A landscape with many peaks, sampled at points; each row gives a point and its height.
A climber steps from a point to the highest of its 4 nearest points, and stops where none of them is higher. Distance is the straight distance between rows; heights are no part of it.
<10> (h 403): [128 136 123  58 197 149 151 118 106 136 195 158 161 174 152  79 137 117
 141 144 102 140  70 133]
<331> (h 481): [150 126 122 127 131 143 100 149 121 150 144 138 136 108 149 159 153  87
 109 135 110 133 161  88]
<132> (h 310): [110 129 124 105 127 136 117 127 108 132 144 141 179 171 133  80 130 179
 142 128 132 117  90 158]
<880> (h 303): [127 114 137 185 128 158 148 139 116 107  97 108  72 117 111 129 115 128
 119 117 160 116 134 170]
<32> (h 280): [135 112 147 175 144 104 160 111 148  75 138 106  55  92 117 114 148 150
 137 115 116 122 132 155]
<33> (h 63): [111 192 109  22 135  74 158 112 177 147 158 138 153 131 105 146 114 142
 173 122  69 153 134  63]
<24> (h 318): [119 159  98  60 142 118 117 109 105 178 128 163 141 197 114 159 114 102
  91 146  86 160 101 103]
<556> (h 373): [157 179 153 106 102 145  71 158  96 113 143 152 207 111 156  91 121 112
 100 148 136 119 135 142]
<542> (h 375): [129 210 115  33 122 117  77 128  93 134 147 154 196 153 122 135  95 124
 117 135  86 134  89 118]
<861> (h 597): [132  94 120 138 154 184 103 138  93 166 140 137  86 135 143 149 131  95
  85 127 145 135 144 136]
<506> (h 469): [151 145 138 132  90  87 123 141 188 115 150 122 151  53 125 124 161 137
 162 118 119 119 148  72]
<820> (h 586): [167  96 155 188 145 151 150 141 130  88 137 115 134  97 180  76 134 102
 122 129 194 117 139 187]
<840> (h 647): [146 172 128  64 138 125 111 129 134 138 173 158 161  93 151 123 139 114
 128 146  88 143 139  68]
<184> (h 387): [128  86 139 182 139 178 133 151 109 121 104 121  69  88 116 142 113  93
 103 119 160 121 149 154]
<589> (h 273): [134  89 160 177 110 191 139 166  68 139  66 116  92 130 123 118  75  67
  96 135 223 115 157 203]
<71> (h 553): [137 148 126 114 100 115 106 138 159 148 137 137 147 108 137 161 145 127
 129 134 114 136 157  76]
<586> (h 598): [130 108 130 153 112 147 113 147 117 129 133 125 161 134 156  94 127 131
 115 142 153 124 114 147]
<328> (h 582): [100 113 103  89 145 139 133  98  93 166 132 140 112 219 110 160 116 136
 137 124 114 141  71 130]
<819> (h 547): [115 124 102  74 175 125 153  99 139 165 148 149  97 164 117 169 120 109
 114 125  84 151 124  85]
<611> (h 701): [133 103 118 177 106 119 126 130 162 116 120  98  80  86 118 166 140 126
 138 113 133 112 167 100]
<80> (h 660): [ 90  99 101 114 125 175 128 134  77 149 117 123 106 231 119 123 102 119
 116 119 164 125  68 186]
<533> (h 476): [127 184 126  29 137 122 116 132 126 142 159 163 185 129 137 108 130 129
 127 142  90 123 111 106]
<876> (h 379): [104 168 108  69 128  99 127 116 128 132 142 142 176 158 108 121 113 177
 167 112  91 130  88 122]
<766> (h 419): [175 105 134 168 135 155  93 165 127 128 149 135 130  88 175 139 153  59
  84 144 141 129 177 112]
<298> (h 242): [127 127 156 209 118  88 156 120 144  58  81  94  72 102 118 110 126 138
 146 133 161 109 143 179]
<514> (h 457): [150  87 173 204 130 158 153 155 110 100  78 113 102  99 137 108 106  76
 114 140 213 114 144 190]
<314> (h 621): [132 101 164 213 113 135 149 145 122  96  58 104  81 108 106 127  99 120
 103 143 196 111 159 173]
<209> (h 696): [123 154 115 100 106  94 116 109 153 170 119 136 121 128 103 189 138 148
 132 119  87 147 152  66]
<192> (h 343): [130 151 124  97 131  99 136 121 153 120 157 124 159 104 120 118 138 172
 167 110  93 126 128 100]
<866> (h 359): [142 100 148 213 109 137 139 149 148 102  83 102  91  82 129 138 131 103
 118 130 166 112 170 144]
<485> (h 114): [115 134 153 174 117  95 161 110 135  70  96  94 104 131 126  82 114 177
 163 136 141 116 119 191]
<241> (h 216): [100 112 109 158 116 118 131 121 132 132  98  98 100 150  98 151 117 166
 126 113 132 130 127 139]
<100> (h 442): [147 137 147 180  77 106 106 167 168 116  86 119 173  76 151 128 136 121
 125 151 157 108 176 116]
<651> (h 534): [128 110 155 185 117 118 140 134 137  95  95 101 133 106 138 105 128 137
 126 143 167 117 135 157]
<196> (h 291): [122 190  95  41 116  94 104 112 106 173 106 148 173 186 107 159 100 118
 108 133  76 144  94  92]
<45> (h 305): [ 94 120 114 141 128 100 148  97 148 117 135 109  83 117 103 134 134 167
 152 105 117 140 128 129]
<872> (h 325): [ 94 157 102  80 100  89 129  98 129 164 107 138 157 174  86 154 101 183
 159 104  94 137 101 112]
<688> (h 409): [169 134 151 149 101 123 108 175 153  99 157 138 187  60 162 102 160  98
 122 136 145  98 159 100]
<389> (h 411): [136 138 110 103 115 136  88 126 100 165 138 136 153 148 137 149 124 108
  96 137 110 146 142  95]
<539> (h 506): [106 122 111 104 153 105 155  91 171 162 138 128  88 140 101 197 124 132
 147 117  81 165 148  72]
<156> (h 377): [143 146 125 113 118  78 139 111 184 115 153 128 135  78 111 125 167 160
 185 122 100 131 142  74]
<27> (h 178): [ 94 130 104 153 117 105 143 115 126 118 112 116 147 148 115 110 128 185
 144 115 133 119 111 150]
<335> (h 482): [136 137 130 165  77 110 111 143 161 138 104 119 150  78 125 143 145 131
 134 131 131 121 179  89]
<2> (h 450): [124 108 118  86 186 145 151 111 123 125 178 145 143 163 137  93 144 132
 144 124 105 129  81 130]
<155> (h 446): [141 133 104 121 107 109 119 126 182 157 129 125 100 103 121 183 139 122
 139 118  99 143 189  40]
<690> (h 355): [117 174 147 104  93 133  95 154 115 121 120 139 205 133 139 101 111 163
 119 134 129 107 118 128]
<537> (h 225): [ 92 133 112 152 136  96 143  89 126 110 115 103  91 174  92 115 120 193
 165 113 118 133  96 167]
<863> (h 372): [121 153 152 133  94  99 117 135 155 108 127 118 166 100 127 103 138 174
 140 120 125 112 131 120]
<286> (h 742): [ 99 127  99  81 156 104 149  83 129 155 134 126 102 172  93 164 112 151
 137 110  93 150  97 103]
<412> (h 361): [104 139 118 111 117 120 109 115 113 151 139 129 148 165 133 135 124 158
 138 126 109 137 115 116]
<593> (h 389): [159 140 143 113 116 147  85 161 111 123 165 142 189  96 174  95 150 101
 105 133 133 114 135 120]
<85> (h 570): [114 118 104  60 197 136 163  94 123 154 166 145 118 186 123 125 133 111
 145 136 102 141  76 127]
<751> (h 596): [132  93 142 172 142 170 141 142 108 119 129 118 102 130 143 115 131 123
 109 123 164 121 126 172]
<599> (h 363): [144  91 128 185 125 162 110 164 146 142 103 116 112  75 147 157 139  82
  98 124 147 118 188 118]
<431> (h 352): [119 165 116 121  74 119  92 145 125 145 108 136 178 141 127 151 108 145
 116 133 122 122 151 105]
<836> (h 729): [148 101 157 179 121 145 126 164 118 112 100 119 152 125 158 101 118 109
 106 146 199 112 146 165]
<704> (h 254): [171  84 147 201 137 120 150 141 154  84 125 105  69  51 140 120 149  88
 134 122 150 120 162 146]
<434> (h 381): [126 119 114  73 166 163 138 113  93 152 168 158 135 180 151 100 133 109
 123 140 110 150  85 134]
<267> (h 430): [119 125 111  83 135 145  95 120  79 173 130 147 145 211 124 143 124 110
  87 138 111 154  86 125]
<353> (h 508): [143 128 127 129 119 118 116 142 161 125 148 129 153  83 145 136 153 115
 139 130 120 124 154  88]
<218> (h 434): [116 130 129 173  96  87 134 123 151 111  85  91 129  99 114 141 135 155
 148 123 134 121 154 121]
<396> (h 579): [108 116 106  92 190 126 166  83 130 139 146 128  68 151  94 145 130 141
 148 108  98 141  92 120]
<474> (h 452): [119  90 131 165 120 193 119 151  92 147 118 132 102 163 141 119 112 102
  97 124 182 132 126 180]
<756> (h 424): [121 112 118  97 175 156 146  97 113 147 160 156 106 146 128 135 142 119
 127 130 109 133 106 120]
<877> (h 410): [138 159 119  63 142 117 119 116 140 166 150 153 151 126 133 163 141 103
 127 145  75 159 137  63]
<258> (h 494): [117 156 113  58 149 112 136 106 130 163 150 154 160 153 114 134 118 147
 142 128  77 142  96 108]
<285> (h 344): [139 194 132  76 101 139  73 138  84 133 139 151 200 147 145 112 106 124
  99 142 117 132 104 140]
<494> (h 418): [121 123 116 120 182  97 157  70 128 107 154 130  64 125  98 131 147 161
 162 104  89 141 121 133]
<639> (h 36): [113 110 132 185 112 130 151 121 135  98  69  92  41 102  85 146 104 146
 115 113 138 121 145 174]
<480> (h 565): [145 112 128 116 173 161 130 129 109 120 175 149 142 130 168  85 161 115
 126 134 135 127 111 142]
<262> (h 406): [140 140 151 166  73  81 123 151 172  94  71 105 172  63 127 119 134 147
 140 129 130 100 157 112]
<781> (h 388): [ 94 118 113 102 118 155 109 122  98 143 137 136 154 219 121 101 119 151
 129 120 145 125  66 160]
<307> (h 306): [101 111 122 153 116 177 124 139  98 146  92 113 100 168 122 136  96 138
 104 125 163 119 123 176]
<598> (h 149): [166 104 159 201 132  98 159 144 154  40 115 104  53  63 113 115 128 110
 130 136 128 102 149 177]
<703> (h 473): [140  87 137 161 159 156 148 124 120 102 151 130  78  97 139 117 156 123
 134 116 140 119 127 155]
<247> (h 298): [116 122 119 134 151 140 156  99 125 122 132 109  30 110  81 165 124 137
 133  91  99 136 127 119]
<315> (h 402): [157 119 149 170  99 138  92 172 129 131 116 135 181  97 162 117 129  92
  98 153 147 114 174 117]
<89> (h 429): [128 127 132 119 122 102 136 116 164 129 147 120 121  95 118 134 153 140
 152 116 109 127 141  96]
<499> (h 460): [106 115 108  77 155 156 127 117  90 145 151 140 146 207 139 114 133 130
 134 140 129 137  61 149]
<64> (h 439): [162  87 186 188 127 147 168 150 117  78  94 126 138 111 177  79 103  67
 130 156 252 118 134 194]

Call two points neighbours if one is among the 4 nearest of the other. Go from one point of each pair to the other, from neighbour to neighbour, staying as high as possible. Name the lowest point that can't be avoided.
<840> / <286>: <539>
<840> / <861>: <331>
<840> / <611>: <335>
<840> / <209>: <71>
<836> / <861>: <751>
<286> / <80>: <328>
